Points on a hilly landscape, in no order, each with its height.
From any point a ball rolls to the lowest of the 2 points nearest to it. It stops when none of these is lower. Distance is the straight distance between rows; heights are no part of it.
(807) (h 186): [ 15  -7  10  -8   9  11 -23 -19  -8 -30  11   7  -1  -6  -3  -9  11  16
  15   8 -22]
(596) (h 206): [  7  -1  10 -20 -20  -1 -17   0  -7 -26 -22 -36  -9   1  -9  -5 -16 -12
 -14   2  22]
(255) (h 97): [-25 -31 -24  18  19  -5   3 -14  24  30  21 -10  -5  12  -9   0  -2  20
  -5   1 -21]
(570) (h 304): [ 19  11   7   8  15 -17  24  19   3  24   2  14  -7  13  -2   2  -3 -20
   8  24  15]
(287) (h 311): [-20   0  -4   0 -14  20 -25 -16 -12 -14  -6  11  25 -14  13   0  15  15
  15 -41 -12]
(180) (h 158): [-17 -13 -30  -6  20  -4   9 -10  10  33   1   3  14  -5  16   6 -24   0
 -27  16   3]
(217) (h 155): [ 17   8  12 -21   2 -21  12   2 -29 -18  -3 -11  -2  -4   8 -11 -18 -17
  31  20  22]
(616) (h 397): [ 28  29  23  -5 -30  -4  10   9 -17 -22 -20  -6 -10 -16   4  -9   6 -11
   1  15  20]
(434) (h 126): [ 10   5  11  36   0  -5  26  -9   7 -10   9   8 -33  22  -8   9  -1  10
   8   3 -23]
(79) (h 447): [-23 -10 -23 -16  30 -13  -8  -4 -17  10   0  15  26 -10  21  -3   7  19
 -12  17 -14]
(689) (h 496): [-20 -11  -7 -25  -4  12 -42  -8 -19 -25 -17  -7  19  -5  -5  -6  17  -2
 -21 -19   1]
(676) (h 479): [-27 -17 -18 -16  26   6 -24 -15  -8   1   7  11  28  -9  18  -3   7  25
  13   0 -23]
(551) (h 223): [-22 -11 -19   1  -7  25 -16  -5  23  10  15  -4  10 -13  -3   2  -2  15
  -1 -38 -14]
(163) (h 249): [-18   1   3 -15  -6  11 -12   4  12  16  -6 -17  26  10  16   9 -23  -6
  27 -33  29]
(296) (h 273): [ -8 -15 -10  -7  11  14 -18   2  14   6  10  -1   5  -4 -12  -3  11  10
  -9 -14 -15]
(816) (h 47): [-12 -23 -24  34  11   3  26 -17  23  29  17  -2 -26  18 -10   7 -13   9
 -15  16 -21]
(269) (h 334): [-20   0   3  15  11 -18   7 -12 -14  11  10  15  13   7  19   5  -3  27
  27 -14  -5]
(711) (h 359): [ 10  -5   2 -23  -9  15 -24  -6   6 -32 -16 -21 -12  -9  -6  -1 -27  -8
 -24   8   1]
(515) (h 252): [-14   7   0 -14  -3  10 -22  -4 -20  -6  -9  16  32 -10  25   1  10   7
  16 -21   3]
(1008) (h 427): [ 10   7  -2  -9 -17  23 -17   2   1 -22 -12  11   3 -29  -8  -5  25  -5
 -29  -9 -14]
(836) (h 568): [ 11   0  18  11   5 -13  -6   4 -13 -29  -9  -3 -16  23 -20  -5  27   2
   1  17 -13]
(66) (h 580): [ 19   8  29  22 -20  -3  -1  -3 -10 -41 -22  -6 -25  12 -15  -9  23   2
   0  16 -10]
(54) (h 347): [  6 -12  20  -8 -10  15 -34  -6  11 -11   2  -3  11   4 -16  -7  20   6
  20 -11   6]
(344) (h 147): [ 24  12   3  17  -8  11  14  21  30  -3 -10   7 -31   9 -16   9   0 -19
 -19  24  -7]
(925) (h 159): [-20 -12 -32  -1   1  30 -17 -10  21   9  24  -2  15 -28   7  -9   7  22
   4 -22 -32]
(562) (h 236): [  1 -13 -16  -4  32  -5   6 -11   2   4   7  11  -6  -4   4   0  -6   9
 -17  30 -23]
(464) (h 324): [  5 -10  19  -4   4   3 -23  -7  19   4  10  -7   9  15  -9   1 -11   4
  29 -11  10]
(859) (h 284): [  4   3   6 -12  -1 -31  22  27 -20   7  -9 -16  -8  10 -11  -6   0 -30
  14  10  28]
(188) (h 306): [-12  -9  -6  12  10   2  -9  16  18  19   9   9   2   8 -16   1  31  11
   2 -11 -14]
(851) (h 634): [-14   8 -16  15   1 -12  27  18  -1  30   0  17   2   2  11  13   6  -4
 -27   1   9]
(624) (h 391): [ 32  15  36  -4 -23  -7  -1   6 -12 -15  -9 -13  -2  -4  -3 -15  12  -6
  24  21  26]
(48) (h 179): [  4   1  -3 -24  19 -13   8  -9 -21 -11  -2 -14   6   3  14  -3 -36 -15
  14  11  15]
(543) (h 557): [-10  -6   1 -19   4  -5 -21  -9 -28 -30  -9 -11  10   6   1  -3  -1   2
  -7  -5   1]
(894) (h 213): [  1  -6 -12  -9  33 -20   9  -3 -12  11   0   2  -5   6   4  -2 -23 -11
 -16  36   0]
(733) (h 329): [ -2   2  11  22  -7   4  -4  19  13   3  -4  11  -1  15 -21   1  41   3
   4 -16  -6]
(907) (h 396): [-11  -7 -20  34   6  -3  35 -11  13  33  20  25  -3  -3  17   8   2  20
  -8  13 -19]
(429) (h 278): [ 16   1  18  -9  -3 -19   0  21  -4  -4 -11 -21 -10  15 -17  -7   0 -21
   2  12  26]
(782) (h 621): [-10  11  -6  18 -21   6  12  14   8   5  -6   4  -9   4 -13  12  15  -3
 -32 -29  -3]
(477) (h 149): [ 24  12  24  19  -9  -8  17  -9  -2 -21   2   3 -23   8   2   2 -13   4
  14   7  -7]
(608) (h 377): [-25  -9 -13  33   4  -9  20  -2   9  32  15  17   2   5   8   8  19  32
   6  -9 -23]
(205) (h 410): [-16 -14  -6 -16  -7  25 -45 -15  -9 -24  -4  -1  21 -11  -4  -7  24   6
   3 -26 -13]
(93) (h 193): [-11   6  11 -32 -19   0 -20  11 -31 -11 -16 -13  32   0  21  -8   6 -14
  41  -9  36]
(97) (h 317): [  4  14   8   4  13 -16  18 -12 -19   1  14  18  11  -1  29   2 -18  10
  34   1   1]
(490) (h 638): [-13  -3 -20  23   6 -12  35   1   0  33   4   8 -14  11   6  14 -16  -5
 -29  11   7]
(928) (h 413): [  4  22  -1 -13  -8  -9   8  22 -23  -4 -13  11  10 -15   6  -2  13 -13
 -20  -3  12]
(702) (h 381): [ 30   7  38   5 -25  10 -20  -5   1 -20 -11  -7  -1  -1 -16 -14  33   3
  16  16  13]
(325) (h 431): [-29   7 -19 -10  12 -16   1   8 -26  17  -8  14  29 -11  34   6   4  13
  -1  -3   0]
(871) (h 93): [ -8 -10  -3  28  18 -17  21 -13   2   6  11  -1 -25  26  -7   7 -13   8
  -5  13 -15]
(975) (h 266): [ 17  -4  -1  -5  22   5  -6  -7   6 -13   9  15 -11 -10  -2  -4   4   7
  -5  26 -29]
(699) (h 407): [  9  -3 -14  21  12  12  23  -3  29  37  24  29  -3 -12   9   4   0   8
  -6  22 -16]
(893) (h 543): [-17 -24  -1   0  24  -7 -18 -16   0  -3  14  -8   6  22 -10  -2  -1  22
  20  -9 -17]
(203) (h 61): [  6  20   5  -9 -21  -1  20  -5 -14 -11  -2 -13   4 -11  18   5 -29 -14
  11 -16  25]
(285) (h 102): [ 11  13   4 -20 -19  -5  20  -2 -13 -18  -9 -30 -10 -10  11   0 -47 -24
   9   2  28]
(534) (h 194): [ 27   4   7  -2  -9  14  -7   9  20 -14  -6   3 -19 -10 -13  -1   0  -8
 -25  15 -12]
(243) (h 432): [  0   6 -26  -5   4  18   8   4  13  12   9  20   4 -29   9   5   4   6
 -33   6 -17]
(157) (h 136): [ -3   1  16 -16 -28 -10  -5  -4 -28 -29 -18 -43  -1   4  -4  -8 -11 -10
   8  -8  30]
(744) (h 224): [  5   1 -10  -5   6   2  11 -14   6   2   4  -2 -16  -4   8   9 -45  -6
 -20  10   0]
(53) (h 297): [ 10   6  -7   3  10 -18  30  19  -1  24  -6  -4 -24  16 -10   3 -18 -35
 -12  24  22]
(45) (h 217): [-16  14  -1 -28 -10   7 -23  15 -31   2 -22  12  40 -12  37   0  11  -7
  31 -16  18]
(196) (h 467): [  7   4 -16 -19   4  24 -12  -1   5 -13   0  14   8 -31   6  -1   1   2
 -27   2 -17]
(644) (h 134): [-22 -21 -31   5  11   5   6  -6  26  35  13   2   7  -8   4   6 -11  11
 -23   4 -11]
(309) (h 289): [-10   1  -6  -3  13 -33  22  21 -17  21  -6 -12  -9  20  -9   4  -7 -26
  -7   7  22]
(769) (h 300): [ 11  -8   3  -2   3  19  -9  -6  39  17  16  -1   2  -2 -10   7 -20   2
  10 -11   2]
(659) (h 71): [  7  -1   7   3   2  17 -19 -17 -12 -20  14  23   9 -17   3 -10  26  20
  22  -9 -29]
(904) (h 518): [-23 -25 -16   3  25  -4 -17 -14  -6   1  18   1   4   3  -3  -9  20  30
  13  -1 -35]
(441) (h 358): [  9   0  13  17 -24  19 -13   9  22 -14 -10  -4  -7   0 -32  -6  41  -4
  -9 -19  -6]
(1004) (h 354): [-14  -1  -5  18   5   0   6  -9  -1  14  17  20  10  -7  13   7   9  29
  14 -12 -22]
(727) (h 368): [ 14   1  33   9 -27  15 -29  -3   6 -10  -6   8  11  -4 -16 -11  46   6
  25 -10   7]
(501) (h 629): [ -1  21 -11  16 -10  -1  25  25   1   8  -7  20  -5  -3  -1  12  20  -9
 -39  -7   1]
(855) (h 280): [ 14 -12   6  12  12  13 -12   1  25  -9  18  -1 -17  13 -28  -9  24   7
  14   4 -29]
(313) (h 309): [ 16   5  12   7  21 -17  14  -3  -5  12  12  16  -3   7   9   0 -10  -1
  15  16   1]
(735) (h 310): [ -4 -10  -8  28  18   4   6   6  25  15  23   8  -9  14 -15  -3  33  16
  17  -1 -29]
(627) (h 589): [ -1   8   5  -2 -11   5  -1 -13 -13 -25  -3  -2   0  -6   7   2 -10   8
  -7 -16  -6]
(920) (h 70): [ 20  15  21  -1 -31   2   9   4  11  -3  -6 -19  -4  -3  -2   4 -21 -12
  10 -10  31]
(268) (h 387): [  2   3   1  12 -31  24 -15   1   5 -15 -10   6  -1 -20 -20  -7  40  -6
 -20 -29 -14]
(952) (h 558): [ -5 -13  11   3  17 -15 -12   1  -5  -8   3  -7  -5  28 -18  -1  11   9
   9  -1  -6]
(696) (h 90): [ 14   3  16   8 -18   1   6   5  23   4  -2 -19 -17  15 -19   6 -22 -13
  -2 -10  23]
(465) (h 171): [ -6  -1  14 -25 -12  -9 -12  -1 -24 -22 -10 -32  15  12   8  -8 -10 -12
  29  -7  32]
(95) (h 243): [ 22 -10  16  -3   0  11 -22   3  27 -14  -1  -9 -17   6 -29  -7  12  -3
  -1  16 -11]
(492) (h 421): [-14  23 -13 -10  -1 -12  11  16 -31   6 -10  24  20 -20  25   6  11  -1
 -17  -8   3]
(588) (h 222): [-23  -8 -14 -10  22 -21  10   2  -4  41   0  -9  15  12  10   1 -30 -14
  13   2  26]
(245) (h 142): [ 22   9  18  -1  -6 -21  21  -6 -15 -17  -3 -12 -23   5   6  -6 -31 -15
  25  21   9]
(563) (h 208): [-18  -7 -21 -26  29 -14  14 -10 -14  19  -3 -14  18   3  20  -1 -44 -21
   6  12  22]
(974) (h 405): [ 21  28  15 -10 -27   0   6   9 -23 -17 -17  10  12 -28  13  -7  16 -10
  -5  -1  20]
(662) (h 263): [  8   0  -7  -2  -3  21   4 -14  26   7   9  -6  -8  -5   1  13 -44  -5
 -10 -10   4]
(1003) (h 118): [ 16   6  10  16  -9  -2  12  23  26   4 -11 -11 -26  22 -24   8  -2 -20
 -17   6  12]
(945) (h 609): [ -3  11  -4  10 -17   9  12  -4   2  -8   0   4 -13  -7  -1  12  -7   6
 -27 -22 -10]
(597) (h 187): [ -7   4 -21 -13  14  -6  11   2 -10   9  -3  -2  -1  -7  12   7 -27  -9
 -32  11  10]
(49) (h 416): [  9  11 -16  16   4  15  24  12  22  24  14  30  -7 -17   8  13   9   0
 -25  11 -13]
(523) (h 231): [-18  -3  -2  -4   3 -15   3   5   6  31   0 -11   9  18   3   8 -23  -7
  16 -20  26]
(776) (h 261): [ 16  -6  27 -12 -15  -5 -23   3   3 -18 -17 -32  -9  12 -23  -9   2  -9
   3  14  22]

Two balls start at each pair of points below. Name the first point that both come to, or write none.
(543), (711) => none
(699), (851) => (157)
(570), (501) => (157)

For each start below, name the point where the ball stops.
(735) => (203)
(163) => (245)
(782) => (157)
(243) => (157)

Call two points neighbours if one is among the 2 nearest of the other. Go from one point of each pair to the other, from neighbour to neighbour, staying as low as possible. Name the highest point that can't be avoided.
(659), (157) => (287)
(245), (659) => (975)
(245), (816) => (477)
(188), (203) => (735)
